Each row is a point on a landscape with many valleys, with its height.
A ball rolls from a point to the lowest of its 2 nearest points, and stops where none of them is lower. Distance is the straight distance between rows; heights are no part of it.
z120 height 64.4: [122  96  86  93 126 146 129 125 133 152 111 137 112 186 130 167  99 180
 119 144 144 139]
z367 height 50.4: [121  90 166 142  98 147 144  92 159 106 136 149  98 172 135 120 148 126
  86 140 131 130]
z888 height 24.4: [ 97 156 155  96 141 118 118 108 155  94 101 171 137 155  48  68 116  74
 142 101 125  88]
z963 height 43.3: [151  97  68 153 165 131 146 124  84 203 174 118 167  88 140 165 107 151
 114 115 152 142]
z899 height 67.9: [116  92 126  90 138 119 175 136 132 141 146 116 109 160 192 113 148 140
 125 113 129 117]
z107 height 57.0: [154  92 122 107 107 168 143 127 112 145 109 148 120 195  99 121 125 152
 175 163  95 119]
z625 height 54.9: [124 105 156 155  62 118 110  85 139  78 109 158 105 152 136 155  91 149
 117 153 113 192]
z25 height 34.7: [107 155 164 139 134 107 121 169 123  79  98 102 107  83 133 158 133 129
 103 149 116 159]
z32 height 12.4: [107 108 161 119 110 129 167 104 140  80 100 190 128 173  59  89 129 102
 152 144 117 115]
z624 height 46.2: [102  90 124 117  71 153 145  81 154  87 110 142 110 204 132 127 124 132
 135 153 142 170]
z104 height 37.1: [154 181 157 171 145 129 122 165  72 109 104  98 135 107 158 111 139 110
 174 146 108 162]
z616 height 51.8: [164  89 169 158 111 148 178 128 102 129 128 173 123 174 137  87 154 134
 154 154  99 118]
z664 height 41.2: [143 140  84 122  56 142  59  96  92  77 126 137 115 112 116 152 111 103
 131 136 198 168]
z6 height 38.9: [ 98 165 144 125 140 120 116 117 139 135 115 101 116 125 138  74 138  73
 171 117 141 116]
z96 height 33.3: [145 126 134 197 174  94 130 137 152 151 169 134 152  58 147 135 106 155
  74 118 121 146]
z296 height 28.1: [148  88 167 164 115  74 183 126 151 132 160 141  92 155  77 102 178  71
 155  81 103  97]
z937 height 31.8: [149 189 170 133 161 153 148 166  66 104 127 101 155  93 201 122 168 134
 106 147  84 161]
z743 height 53.6: [128 108  57 159 147 141 122 141  92 175 170 110 170  64 124 174 108 117
 111 116 175 145]
z784 height 46.5: [210 114 136 177 128 143 114 137  90 154 132 187 122 150  80 163  93 170
 143 136  90 109]
z667 height 71.3: [133  60 122 143 141 110 167 154 191 131 193 123 143 112 151 130 169 162
  62 126 120 125]
z702 height 31.4: [ 55 134  99  72 131 116 136 161 139 129 106  75 118 132 135 109 145  94
 153 113 161 109]
z68 height 68.7: [116 101 112  87 139 114 176 136 130 151 162 114 143 143 190 103 173 127
 132  96 130  83]
z690 height 69.9: [158  99 115 141 156 111 167 145  65 178 131 126 130 136 161 175  81 183
 133 132 115 178]
z799 height 41.6: [ 89 167 134 118 155 103 118 139 139 130 126  93 122  94 148 103 141  91
 148 108 151 104]
z448 height 11.5: [ 91 123  71 111 131 145 103  92 183 144 126 107 142 121 119 135 136 138
  96 126 187  90]
z326 height 39.8: [116 105  89 127  75 141 100  92 125 125 103 124 115 161 144 163 100 132
 128 149 178 164]
z186 height 8.3: [ 95 115 157 120  90 138 194  76 136  78  93 178 131 160  86  69 162  92
 140 151 135 128]
z368 height 29.3: [152 143 128 167 110 144 131 137  78 121 129 107 109 104 168 157 143 111
 120 150 134 186]
z234 height 61.5: [134 116 165 164 118  97 114 121 136  98 119 162  95 130 150 167  80 183
  83 147 114 177]
z189 height 56.3: [137 119  49 107 150 147 114 106 142 191 153 104 170 112 122 139 121 141
 113 123 154 106]
z858 height 21.8: [ 68 135  81  98 133 135 109  90 191 128 132  75 121 112 130 117 145  98
 101 116 193  95]
z607 height 36.1: [105 119 115  44 143 124 144 140 120 163 114 120 115 179 138 107 121 118
 175 112 112 111]
z523 height 5.2: [169 114 132 193 165 107 150 133 111 178 183 144 163  82 159 148 110 159
  98 108 126 145]
z926 height 46.0: [140 165 142 196 178  82 116 135 161 145 162 113 154  36 148 119 113 141
 106 123 125 131]
z540 height 30.7: [114 147 183 115 136 111 139 124 121 122  93 177 147 149  85  87  87 130
 199 140  76 133]
z947 height 37.9: [123 105 136 149  44 147 118  70 133 112 135 138  86 143 152 128 133  93
  85 165 140 169]
z524 height 12.8: [ 89  93 201 126 146  71 176 174 160 117 161 164 115 114 143 127 131 145
  75 103  84 124]
z725 height 53.3: [134 155  66 103 166 136 102 109 166 187 142 103 179  99 101 129 117 145
 128 120 140  82]
z863 height 8.9: [126 123  87 105 124 137 169 165  95 115 124  63 123 105 197 133 183 110
 105 133 143 141]
z151 height 45.2: [140 158  90 140  67 163  66 107  93 100 109 113 129 112 134 149 129  82
 119 148 186 151]
z302 height 43.1: [ 87 109  89 130 133 128 120 172 167 105 134  65 138  65 145 111 159  94
  80 142 149 139]
z408 height 37.8: [117 156 127 144  95 166 116 151 115  81  88 109 148 151 139 153 146 136
 184 142 115 189]
z578 height 25.9: [112 141 155 114 142 114  99  95 167  77 106 161 118 157  43  86 117 111
 129 108 142  85]
z224 height 21.5: [134 188 121  89 167 145  92  95 149 173 130 107 144 119 110  72 122 103
 183 115 113  74]
z538 height 73.6: [137  91 154 171 137 116 137 121 183 124 170 152 113 104 141 156 148 171
  48 135 124 112]
z629 height 47.5: [101 148 146  99 121 108 159 172 100 100 110  76 109 122 179 110 163  82
 149 110 119 130]
z654 height 26.6: [129 118 162 152 170  93 128 155 147 140 133 156 122 124 136 144 101 191
 105 133 112 129]
z950 height 39.9: [170  82 147 175  85 142 128 122 113 121 119 186 111 175  87 138 119 154
 142 161 107 121]
z689 height 17.1: [ 99 110 126  94 111 115 127 126 137 110  98 136 114 189 124 156  97 162
 176 139 112 176]
z95 height 48.5: [180 175 133 129 181 117 136 139 147 182 163 118 171 105 115 118 144 152
 149 106 101  71]
z749 height 44.6: [190 131 144 154 136 148 121 121  83 167 115 173 142 160 106 138  80 164
 167 148  87 142]
z141 height 32.2: [142 159 155 158  72 123  90 125 107  43 105 127 117 105 123 182 124 151
  91 147 110 188]
z287 height 20.3: [ 91 145 151  99 137 100 125 135 136 119 103 122 112 148 119 118 101 116
 173 120 121 143]
z999 height 19.5: [171 133 100 143 128 144  90  88  90 159 178 193 142 116 112 164  96 121
 122 122 171 137]
z354 height 48.0: [154 194 134 180 129 162  91 139  85 118 134 107 137  65 153 144 152  89
  97 143 148 131]
z304 height 49.8: [146 183 141 187 130 129  79 124 109 106 123 112 116  52 135 145 123 110
  97 136 150 136]
z289 height 60.8: [177 118 146 160 124 115 164 108 145 150 165 111 117 150 115  90 197  84
 169 103 117  70]
z593 height 24.6: [158  94 146 158 101 129 115 126 105 121 134 192 112 168 140 189  84 182
 100 146 129 185]
z936 height 49.4: [154  91 104 136 101 139  85 114 150 126 141 171 125 148 107 170 115 174
  81 118 164  96]
z771 height 43.2: [ 60 115 122  76 143 112 131 125 178 110 136 144 118 149  99 135 129 132
  95 104 160  92]
z300 height 69.2: [140 149 128 167 147 167 121 153  86 125 155  95 158  42 160 142 175 115
  37 149 124 144]
z700 height 60.7: [148 122 144 136 137 129 150 125 167 158 171 109 134 154  98 117 195 112
 143  89 128  57]
z230 height 60.2: [167 130 122 135 114 118 153  97 158 158 158 106 122 143  67  89 181  70
 188 103 105  60]
z101 height 33.7: [121 153 202 131 152  85 140 150  98 139 110 152 132 138 121  85  84 131
 206 129  62 138]
z359 height 36.8: [160 127 135 159 129 126 167 144  78 134 124  99 102 122 194 125 142 118
 130 135 129 168]
z499 height 66.5: [124 193 141 129  94 192 105 112  90  93 122 117 163 123 169 146 160 113
  88 161 120 180]
z639 height 58.4: [137 108 114 126  95 175 122  87 139 114 103 152 141 170  57  86 139 112
 164 154 130  76]
z595 height 33.6: [ 65 131 118  51 127 116 149 147 125 141 116 101 121 161 138  95 123  85
 169  93 137 121]
z566 height 35.7: [128 122 154 134 159 117 135 125 141 145 130 145 122 152 145 105 125 139
 137 116 118 114]
z757 height 63.1: [143 112  76  88 112 163  95 110 133 145 101 147 126 178 101 161  98 161
 128 143 141 115]
z630 height 17.4: [123 141 109 111  99 167 150 163  87 102 116  68 125 136 191 145 177 113
 113 152 142 161]
z486 height 35.0: [119 152 160 164  69 141  98 114 124  46  99 124 123 128 128 162 147 128
 117 149  85 194]
z945 height 57.3: [190 133 159 214 116 126 104 117 154 127 165 173 124 133  96 132 160 119
 120 122 118  85]
z956 height 12.1: [138  88 114 137 100 123 111 126 115 124 134 180 116 152 126 184  86 173
  88 138 156 158]
z114 height 57.8: [152 109 110 118 109 171 142 108 126 142 104 145 118 174  83  95 140 115
 175 148 103  91]
z548 height 26.8: [132 117 174 144 131  93 166 149 157 124 165 146 107 145  92 103 182  90
 135  78 109  80]
z808 height 42.1: [141 155 130 183 161  94 121 164  83 132 115 121 123  79 138 165  80 153
 131 125 124 164]
z212 height 25.4: [179 124  91 129 146 163 106 105  88 189 166 175 153 121 103 187 100 139
 125 115 145 111]
z56 height 39.1: [130 155 100 136  83 169  94 144 101  76  95 121 157 142 130 187 133 148
 147 134 135 181]
z220 height 62.9: [124 129  97 173 141 116 111 128 142 138 137 115 141  64 133 145  99 140
  82 130 159 141]
z547 height 64.6: [136 124 141 156 133  92 123 139 124 131 114 136 103 137 142 175  79 177
 120 143 123 181]
z229 height 34.3: [126 115 155 149 127 158 145  83 146 119 127 147 129 158 112  65 151  94
 151 140 125  95]
z489 height 49.3: [108 157 149  92 110 135 157 154 104  80 124  62 105 120 178 104 204  64
 117 133 117 136]
z143 height 63.2: [130 158 161 153 127 131 149 109 109 114 115  84 109 104 158  66 162  50
 161 140 118 123]
z255 height 26.5: [152 135 143 108 130 149  98 113 136 115  84 161 116 158  52 107  87 145
 162 149  89  93]
z38 height 59.5: [111 191 180 155 165  94 126 138 126 128 131  90 114  61 167  82 160  68
 140 102 116 115]
z591 height 69.3: [ 97 100 128  72 128  91 180 141 143 130 177 124 148 141 178  95 165 103
 108  70 124  76]
z636 height 37.7: [131 153  85 133  91 188 114 127  97 125 106  89 121 130 159 135 164  72
 143 150 185 146]
z997 height 21.0: [134 138 128  81 137 133 113 122 132 143  86 137 126 161  98 119  71 146
 192 147  81 135]
z10 height 33.4: [142 139  84 113  79 135  52  81 111 111 114 131 122 125 106 129  88 127
 132 131 192 140]
z112 height 46.9: [148 175 100 152 105 183  89 131  78 110 127 117 144  84 143 166 140  85
 104 143 180 146]
z249 height 38.4: [ 85 185 139  98 154 150 125 185 113  90  91 116 187 138 158 164 140 173
 164 133 102 190]
z333 height 37.2: [129 162 183 121 187  88 125 153 116 164 127 142 123 114 137  99  93 138
 186 111  82 125]
z954 height 12.3: [ 93 119 159 109  97 135 206  91 117 100 101 167 145 163 113  66 154 103
 180 159 119 139]
z446 height 65.5: [107 157 146 122  79 174 129 106 120  82 109  74 106 135 145 110 201  59
  99 173 123 155]
z635 height 53.0: [122 114 152 148 125 134 117  98 153 120 135 129 105 140 145 129 126 134
  85 132 134 134]
z528 height 31.3: [155 130 149 165 154 118 113 129 125 138 123 160 121 137 134 139 102 167
 123 123 115 128]
z893 height 48.1: [108 141 177 115 102 117 162 110 115 101 127  91  88 126 168  90 176  54
 116 133 101 167]
z641 height 58.2: [132  96 180 149  90 107 111  98 149  68 120 171  96 153 126 145  89 172
  93 140 121 167]
z974 height 50.5: [ 90 126 145  84 106 118 175 124 114 110 136  81  85 116 185  97 190  45
  98 117 120 136]
z314 height 41.1: [131 170 176 156 179  72 120 162 116 136 110 131 109 112 138 127  86 145
 168 126  93 155]
z814 height 62.1: [139 117  83 189 135 129 129 138 106 156 180  97 172  42 137 161 122 107
  91 120 167 155]
z154 height 61.4: [118 185 187 133 134 102 140 127 111 120 128  88 109  91 172  58 171  33
 146 101 110 109]
z601 height 46.7: [181 133 111 121 179 139 139 171 126 184 131 141 136 116  97 164 104 184
 145 113  77 103]
z960 height 70.3: [124  82 133 116 140 100 183 149 185 129 198 111 153 114 158 113 183 140
  92 108 130  93]
z892 height 9.5: [ 72  79 161 108 144  81 159 183 169 115 151 154 113 122 135 144 117 158
  78 110 108 135]
z403 height 22.2: [ 83 157 147  96 131 123 147 100 144 123 117 163 145 156  86  39 137  53
 155 101 137  99]
z402 height 15.4: [141 128 128 175 110 106 110 143  78  95 132 141 117  90 123 203  78 164
  94 134 150 191]
z370 height 42.0: [141 129 140 141 111 134 164 119  99 116 118  96 104 149 185 109 146  92
 158 145 119 169]
z825 height 58.9: [131 167 138 156 126  92  57 133 119  59  95 111 114  67  99 138  81 155
  96 119 157 140]
z398 height 43.0: [184 132 140 133 158 140 125 138 104 165 122 160 124 160 117 121 108 157
 167 144  81 112]
z676 height 33.1: [159 162  93 113 153 148  78  99 140 168 119 139 144 106  96 152  74 154
 125 117 128 100]
z887 height 42.3: [ 63 120 120  72 147  95 132 143 167 136 120 126 116 134 117 125 111 130
 120 119 143 111]
z8 height 43.9: [128  90 106 128  74 154 125  88 123 128 110 149 125 194 140 135 113 135
 143 154 143 170]
z482 height 54.6: [136 166 134 176 142  92  74 111 130  97 123 125 118  62 130 136  86 146
  99 121 151 138]
z686 height 26.1: [126 157 179 120 151 108 143 140 151 138 157 137 129 140  83  83 167  84
 145  67 107  59]
z337 height 36.3: [148 145 136 148 133 119  55  85 122 115 119 153 127 109 103 130  75 165
 110 107 158 113]
z471 height 64.7: [123 153 145 146  91 157 142 113 116  94 104  80 111 119 146  76 176  57
 146 162 131 149]
z316 height 32.7: [110 109  64 119  90 146  92  81 133 141 112 117 112 135 138 153 113 122
 109 135 191 122]
z140 height 47.6: [197 161 120 133 179 145 128 140 132 189 146 136 144 114 106 144 123 153
 152 106  90  79]
z87 height 16.2: [ 81 137 165 101  86 100 208 104 119 105  92 174 143 161 111  68 138  86
 184 123 103 166]
z222 height 18.6: [107 168 115  64 155 147 108 125 150 164 106 102 131 128 111  92 101  98
 190 120 119  86]
z763 height 52.0: [136  96 115 140  91 160 111 100 140 132 140 166 113 166 132 158 130 143
  91 135 168 113]
z514 height 30.2: [108 138 152 125 126 116 149 173 119  97 110  88 110  96 159 149 166 116
  99 145 108 166]
z349 height 49.9: [151 169 104 126 175 122 124 117 159 185 171  93 192  97 136 101 152 139
 145 108 136  77]
z612 height 60.3: [131 137  87  84 112 169  67  76 139 121  94 120 132 151  81 115  75 126
 148 137 147 105]
z711 height 29.4: [179 122 100 166 164 132 158 121  95 203 176 134 166 106 162 142 123 159
 113 104 130 117]
z277 height 44.8: [159 131 113  70 176 130 141 162 133 188 123 134 127 125 130 133  99 174
 151 113  85 106]
z493 height 60.1: [ 97  72  79 113 175  92 107 166 169 130 131 128 143 117 107 150  78 185
 100 137 121 144]
z670 height 50.0: [182  97 162 202 110 148 155 113 114 134 143 169 120 145 122  89 173 114
 140 144 100 102]
z801 height 43.6: [ 63  93  99  78 152 100 143 154 174 150 144 115 145 115 133 100 134 120
 115 104 140 104]
z854 height 44.9: [139 157 152 170 175  82  98 150 104 138 102 143 125 102 116 153  62 175
 155 129 107 168]
z306 height 37.5: [ 97 163 146 102 120 150 131 171 117  77  94 112 155 122 151 167 146 161
 130 143 109 189]
z775 height 28.2: [ 65 142  85  87 129 128 123 126 160 115 101  69 116 115 123 115 147  77
 131 118 186 106]
z807 height 7.0: [ 53  93 165  83 124  89 176 168 156 119 125 145 105 137 137 137 117 137
  90 101 125 146]
z279 height 48.3: [118  86 139 124  94 158 127  79 151  91 112 159 108 191 112 115 129 127
 120 147 150 129]
z894 height 22.7: [136 147 123 140  97 157 132 137 108 108 110  85 106 124 167 148 166 105
 108 157 132 175]
z938 height 32.1: [138 131 129 183 149 104 124 180  77  99 121 118 148  64 122 193  88 161
  94 135 133 181]
z558 height 40.9: [140 163 146 156 155 119 121 134 103 145 104 100 122 119 151  92 120 101
 190 134 113 148]
z975 height 44.3: [159 132 115 149 104 158 129 101  81 169 119 135 132 148 160 105 129 102
 168 157 142 152]
z897 height 40.2: [145 138 142  57 147 133 157 170 118 168 124 138 118 155 118 113 114 126
 172  91  65  78]
z485 height 73.8: [169  91  82 100 148 136 167 132  69 190 134 111 127 174 183 145 112 168
 154 128 118 140]
z240 height 68.6: [149 134  98 185 139 149 126 148  92 136 159  94 145  43 155 158 148  97
  63 138 154 147]
z167 height 33.5: [175  93 156 181 100 136 129 123 107 130 130 199 119 175 133 149 105 164
 122 153 117 159]
z281 height 21.9: [105 119 178 148 180  68 140 177 159 130 148 161 126  94 146 124 101 175
 102 125  97 130]
z24 height 61.7: [129 132  69  70 116 167  91  96 134 157  95 110 120 152 101 157  81 143
 156 136 147 122]
z726 height 65.0: [113  84  73 138 168  96  86 140 160 118 137 119 147  79  98 147  70 169
  87 130 141 146]
z966 height 67.4: [130 112 127 132 150 101 145 155  99 153 111 123 113 149 156 164  93 173
 149 144 123 178]
z208 height 33.8: [125 101  73 134 157 144 156 198  78 123 132  76 157  85 149 153 139 141
 110 148 147 159]
z17 height 15.5: [ 95 128 174 112 133 112 158 121 141  91 115 176 116 173  83  86 136  97
 138 113 124 127]
z99 height 56.8: [168 131 195 206 149 129 118 123 146 119 153 168 115 130 108 107 152 128
 128 122 101  86]
z71 height 66.0: [118 159 149 139  59 179  93 100  94  90 122  87 114 132 139 138 202  78
  66 177 130 159]
z978 height 24.2: [154 144 118  75 146 166  99 128 145 134  86 148 119 157  73 141  77 153
 171 140  87 108]
z299 height 59.2: [138 130 108 114 112 174  79  75 138 129 105 148 138 153  77  97 104 121
 151 144 144  81]
z766 height 36.4: [116 154 165 141 147 139 127  90 145 132 125 138 128 130 126  60 135  82
 167 126 126 101]
z365 height 52.9: [137 164 176 175 175  79 129 129 167 147 164 127 136  68 161 104 134 132
 119 115 111 116]
z361 height 19.1: [ 86 162 122  69 139 137 123  88 144 126  99 130 130 161  79  66 121  63
 178 126 136  96]
z379 height 43.7: [145 125 150 147 102 140  68  75 146  76 121 163 118 139  76  99 110 150
 116 122 152  88]
z806 height 44.1: [192  94 122 161 115 135 107 141 123 144 127 168  99 165  86 163 117 161
 136 137 104 107]
z175 height 32.4: [163 138 123 156 146 118  74 111 133 131 142 168 151 107  92 155  94 183
  99 111 139  93]
z393 height 14.6: [ 91 149 121  76 147 128 109 114 147 141  97 123 119 148  90 106  94 104
 175 127 127 111]
z918 height 36.6: [105 151 156 132  93 160 119 145 118  66  97 117 137 137 145 163 165 138
 142 136  74 202]
z138 height 35.1: [ 76 116 123 100 114 105 164 172 141  99 122  72 100 103 154 137 152 110
 101 140 135 153]
z85 height 46.6: [128  90 106 117 120 129  97 110 173 102 126 142 102 144  89 159 126 175
  83 117 160  81]
z532 height 56.9: [131 122  81 128 142 145 130 111 130 191 145 127 143 136 144 141 128 152
 117 118 155 106]
z122 height 34.0: [161 191 172 172 177 139 136 176  62 106 115 100 147  80 174 129 152 125
 127 144 105 162]
z865 height 58.8: [187 102 120 194  65 138 108  91 137 139 149 155 120 126  65 115 151 100
 157 139 130  70]
z119 height 28.0: [138 155 130 129 161 145 162 188  74 108 128  86 147  75 193 127 179 135
  97 143 114 155]
z618 height 30.5: [133  94 113 133  84 118  89 101 135  93 130 159 108 129 130 169  85 162
  79 133 174 152]
z162 height 47.4: [121  95  57 138 173 119 146 179  88 159 132  91 153  90 127 165  99 144
 126 127 135 163]
z995 height 55.9: [106  95  66 111 172 109 128 156 128 158 119 113 149 104 116 156  80 165
 121 134 133 146]
z839 height 45.1: [ 74  94  91  79 138  97 154 154 177 150 171  85 162  96 156  85 153  95
 120  99 147 102]
z659 height 53.5: [140  96 174 147  99 134 203 107 100 126  98 173 145 169 124  92 141 157
 180 172  85 141]
z592 height 54.4: [132 120  92  96 162 134 133 128 130 180 138 105 136 138 153 119 136 144
 144 118 131 103]
z427 height 45.3: [115 132 160 127 103 120 149 131 120  92 115  95  87 134 162 114 154  88
 145 138 102 176]
z885 height 41.5: [169 135 159 111 156 137 144 159 114 163 131 147 120 155 102  98 135 134
 182 115  63  89]
z633 height 9.8: [160 134  76 119 111 153  73  70 111 164 158 174 142 127 118 144 111 113
 132 126 184 117]
z544 height 45.0: [145 128 131 142  59 115  70  87 112  76 117 144 101 117 127 158  84 145
  99 131 160 180]
z268 height 30.6: [181 151 101 112 141 170  90  97 117 162 110 150 147 126  87 132  74 136
 160 132 120 107]
z886 height 38.2: [ 69 131 109  97 129 134 142 187 147  90 120  75 119  87 144 120 179  97
  95 146 145 127]
z195 height 39.2: [133 137 143 124 147 125 131 132 114 162 122 114 120 145 158  94 115 127
 168 130 119 130]
z259 height 42.2: [134 107 123  64 166 103 157 182 114 168 126 144 131 150 150 137 100 179
 157 112  81 118]
z419 height 51.5: [136 115 127 155  41 134  94  93 116  73 106 144 115 135 136 159 101 125
 128 154 136 194]
z980 height 21.1: [139 124  90 122 151 162 170 182  64 111 135  70 155  92 190 143 166 128
  93 141 129 155]
z209 height 42.5: [148 129  79 134  88 142 107 131  52 134 114 137 145 143 117 204  87 128
 181 137 136 200]
z235 height 69.7: [113  94 149 103 121  72 198 154 161 118 199 128 147 119 153 113 188 110
  86  73 108  72]
z23 height 72.5: [119  59 137 142 121 115 160 134 178 140 164 142 110 114 161 146 159 171
  27 135 114 131]
z740 height 28.3: [192 156  92 126 151 181 100  95  97 195 146 161 159 113 100 152  86 132
 147 119 129 102]
z252 height 57.1: [124 139 124 164 133 119 111 106 151 138 131 117 109 100 153 137 120 129
  93 128 156 129]
z480 height 42.4: [156 125  76 156  79 163 109 104  80 160 117 125 128 140 148 114 133  75
 171 162 176 160]
z73 height 32.6: [ 99 103  71 132 143 121 105 169 156 109 129  79 138  73 127 130 122 118
 105 135 152 138]
z153 height 17.0: [105 121 187 129 154  91 158 161 151 134 148 144 104 115 163 119 125 148
 105 109 103 120]
z511 height 66.4: [136  69 136 118 117 140 158 135 135 125 129 140  93 208 126 147 151 159
 127 142 125 123]
z685 height 8.4: [ 85 116  79 116 152 110 102 130 173 137 121 100 135  95 121 124 110 142
 115 128 166 111]
z188 height 38.6: [117 112 115  21 145 127 166 164 110 160 127 129 135 165 135 112 115 125
 157  87  81  73]
z305 height 72.3: [169 105 114 112 156 134 160 146  82 184 134 135 134 155 149 150 103 183
 140 129 100 134]
z494 height 44.5: [ 85  99 113 112 141 112 116 114 181 102 132 141 110 141 114 144 115 160
  91 126 160 100]
z723 height 48.4: [186 127 155 192 137 151 135 112 120 161 150 152 131 145 152 104 151 135
 137 127 115 111]
z791 height 27.2: [142 145 131 157  90 135  97 151  86  71 122 138 140  93 131 205 114 152
  81 139 128 200]
z219 height 54.8: [110  96 145 114  92 142 200  95 112 124  91 171 151 176 111  98 133 161
 203 165  95 156]
z83 height 20.8: [ 86 104 142  83 124  88 153 157 141 127 102 133 104 185 142 165  93 177
 157 125 112 179]
z910 height 41.0: [ 45 132 121  84 133  85 128 163 172 111 114 105 114  96 109 119 116  95
 117 105 146 118]
z911 height 18.5: [ 81 146 184 113 129 100 154 120 131  99 118 154 113 152 121  80 119  72
 132 107 118 143]
z768 height 11.7: [ 90 105 139  76 100 117 167 130 122 119 108 127 120 195 131 120 128 134
 189 135 117 174]
z822 height 48.2: [ 95 106  62  77 154 101 151 155 140 166 147  70 152  97 164 101 151 119
 144 113 146 101]
z386 height 66.7: [132 187 136 141 120 181 112 155  90  90 106 114 157 109 155 165 147 130
 102 158 134 174]
z276 height 56.7: [128 172 173 177 170  98 130 148 135 128 136 108 114  48 165 111 139 106
 119 119 119 133]
z82 height 25.8: [129 132 141  85 134 113 139 149 106 158  96 123 122 159 123 114  91 150
 200 133  73 159]
z75 height 65.6: [115  69 113  92 113 132 147 141 145 117 111 146  95 206 109 168 125 181
 120 137 135 136]
z206 height 30.3: [150  87 150 164 120 119 165 113 141 119 139 149  88 163  84 102 176  99
 154 122 101  92]
z830 height 38.3: [ 74 158 181 127 133  84 137 173 144  90 118 109 102  75 135 130 126 100
 102 123 111 148]
z563 height 59.6: [173 112 125 169 101 143 137  97 143 148 134 136 119 138  58  86 171  96
 174 130 108  63]
z856 height 35.6: [130 135 105 144  57 181 118 105 106 121 124  92 116 130 160 120 171  62
 118 169 158 156]
z788 height 44.7: [ 94 149 127 108 147  98 152 159 124 123 129  77 116  82 184  95 160  80
 144 110 138 102]
z412 height 74.4: [133 116 159 169 144 103 119 118 183 102 153 149 117 111 110 142 138 159
  70 115 132  95]
z2 height 5.0: [ 45 103 151  66 113 103 168 142 157  97 112 150 105 191 119 136 122 130
 105 109 146 147]
z487 height 28.5: [123 136 170 104 143 132 122 121 137 112 106 162 132 163  51  91  95 122
 180 146  84 107]
z602 height 22.3: [ 77 138 169 108 109  98 153 134 132  87 102 133 114 157 120 105 113  85
 163 122 117 174]
z360 height 28.8: [139 142 125 136 160 103  93 136 181 122 146 133 141 101  67 151 125 174
 109 107 118  58]
z797 height 24.5: [ 98  75 135  85 129  89 177 166 122 128 118 124  98 168 181 159 114 178
 134 138 109 179]
z762 height 59.9: [115 101  92 103 144 128 143 129 199 144 152 114 147 139 103 138 172 147
  97 110 150  76]
z345 height 67.3: [134 158 121 146 146 163 133 178  78 105 119 110 168  86 152 173 134 141
  90 146 133 175]
z539 height 60.4: [128 118 130 128 133 116 148 124 186 138 172 113 135 131 107 132 186 124
 106  98 152  67]
z214 height 71.2: [117  97  57 143 140 104  80 139 115 109 127 113 150  77  95 161  68 154
  83 129 163 154]
z458 height 25.5: [127 168 173 105 164 118 129 129 143 155 148 141 146 126 107  85 139 106
 167  81  97  63]
z49 height 22.0: [138 118  64 107  92 154  59  69 124 147 129 149 127 137 120 143  96 120
 120 130 198 118]
z366 height 54.7: [139  88 108 142 101 151 142 106 146 154 159 140 115 153 172 147 156 144
  67 126 166 125]
z761 height 40.8: [138 142  81 138  89 153  78 143  69 101  91 125 153 140 100 194 100 141
 175 131 143 191]
z136 height 30.1: [175 147 112 144 166 118  86 129 153 142 138 143 155  88  66 153  93 179
 114 106 111  76]
z509 height 51.6: [119 120  69  49 155 123 147 135 133 182 149  89 151 129 174 107 146 128
 157  97 122  78]
z622 height 32.5: [150 154  84 106 167 127  81 113 155 146 127 126 164  81  77 143  67 178
 108 111 121  83]
z976 height 40.3: [ 93  97 135  43 141  87 169 187 110 161 136 142 135 157 148 124 111 157
 140  91  84  90]
z663 height 68.1: [139 144 136 149 144 163 131 160  71 106 150 116 167  52 151 173 143 131
  46 155 112 170]
z778 height 70.5: [133 110  81 163 133 106  81 122 126 114 146 118 154  46 109 157  84 138
  68 107 169 153]
z562 height 51.7: [139 171  93 131 156 115 111 106 191 169 170  98 195  97  98 119 139 136
 117 123 151  64]
z575 height 40.0: [146 146  63 129  99 160 101 109  92 162 115 102 132 119 146 134 131  77
 160 138 190 135]
z780 height 30.8: [121 118 136 138  60 150 136  83 112 110 117  96  89 144 154 124 160  80
 106 169 130 174]
z728 height 55.7: [143 148 201 176 156 103 135 125 154 139 153 160 120 115 147  99 140 126
 124 123 107 111]
z836 height 59.1: [132 105  83 101 131 141 154 122 171 173 160 109 148 142 144 120 176 146
 114 113 157  74]
z916 height 57.2: [133  85  83 126 115 150 157 107 167 161 173 111 133 133 171 135 173 145
  77 126 168 106]
z389 height 39.7: [ 55 149 165 100 137  83 145 160 152 102 116 124 108 103 129 119 110 100
 106  94 130 136]
z433 height 40.6: [157 149 143 149 116 120  49  70 154  96 134 158 131 115  92 102 101 161
  91 102 174  92]
z837 height 32.3: [151 106 150 154 125 141 139 106 143 109 129 160 110 154  78 108 146 116
 141 134 124  94]
z363 height 55.8: [133 105 123 119 102 160 150 102 112 142  96 152 144 182 109 103 114 142
 199 172  99 147]
z934 height 7.6: [ 77  91 141  62 105 125 176 124 140 107 108 145 108 214 128 118 135 120
 141 122 128 167]
z730 height 27.1: [115 149 150 121 152 110  85  96 181  78 129 140 124 132  55 116 127 135
 111  97 144  57]
z161 height 23.8: [117 183 145 112 166 126 116 105 156 162 150 109 151 123 123  71 150  79
 175  94 128  73]
z668 height 67.2: [127  86 130  91 130 144 159 134 133 148 138 133 104 191 150 126 156 135
 130 127 126 103]
z210 height 66.3: [130 173 151 149  60 202 100 109  85  87 120 108 139 125 164 131 187  93
  91 178 111 175]
z727 height 57.9: [184 122 136 192 102 127  98 102 159 131 151 135 117 140  78 124 168 107
 138 112 138  71]
z231 height 27.9: [ 99 144 139 100 165  96 104 132 187 117 132 139 141 114  65 133 122 137
 121  93 116  50]
z291 height 46.4: [166 129 130 165 134 148 127 109 102 186 136 149 134 156 156 110 127 129
 146 134 142 126]

For each start below, name the point where the ball stops.
z300 -> z523
z538 -> z780
z6 -> z393
z757 -> z780
z778 -> z633
z289 -> z523

Call two points neighbours if one is among the 2 nearest of the other. Go from one point of each pair to the other, from neighbour to neighbour, staying as low as possible. Name the highest point that can't be avoided.
z523 and z887 -> z289
z188 and z956 -> z784
z188 and z514 -> z302
z393 and z633 -> z676
z186 and z393 -> z602
z863 and z2 -> z558
z402 and z997 -> z854
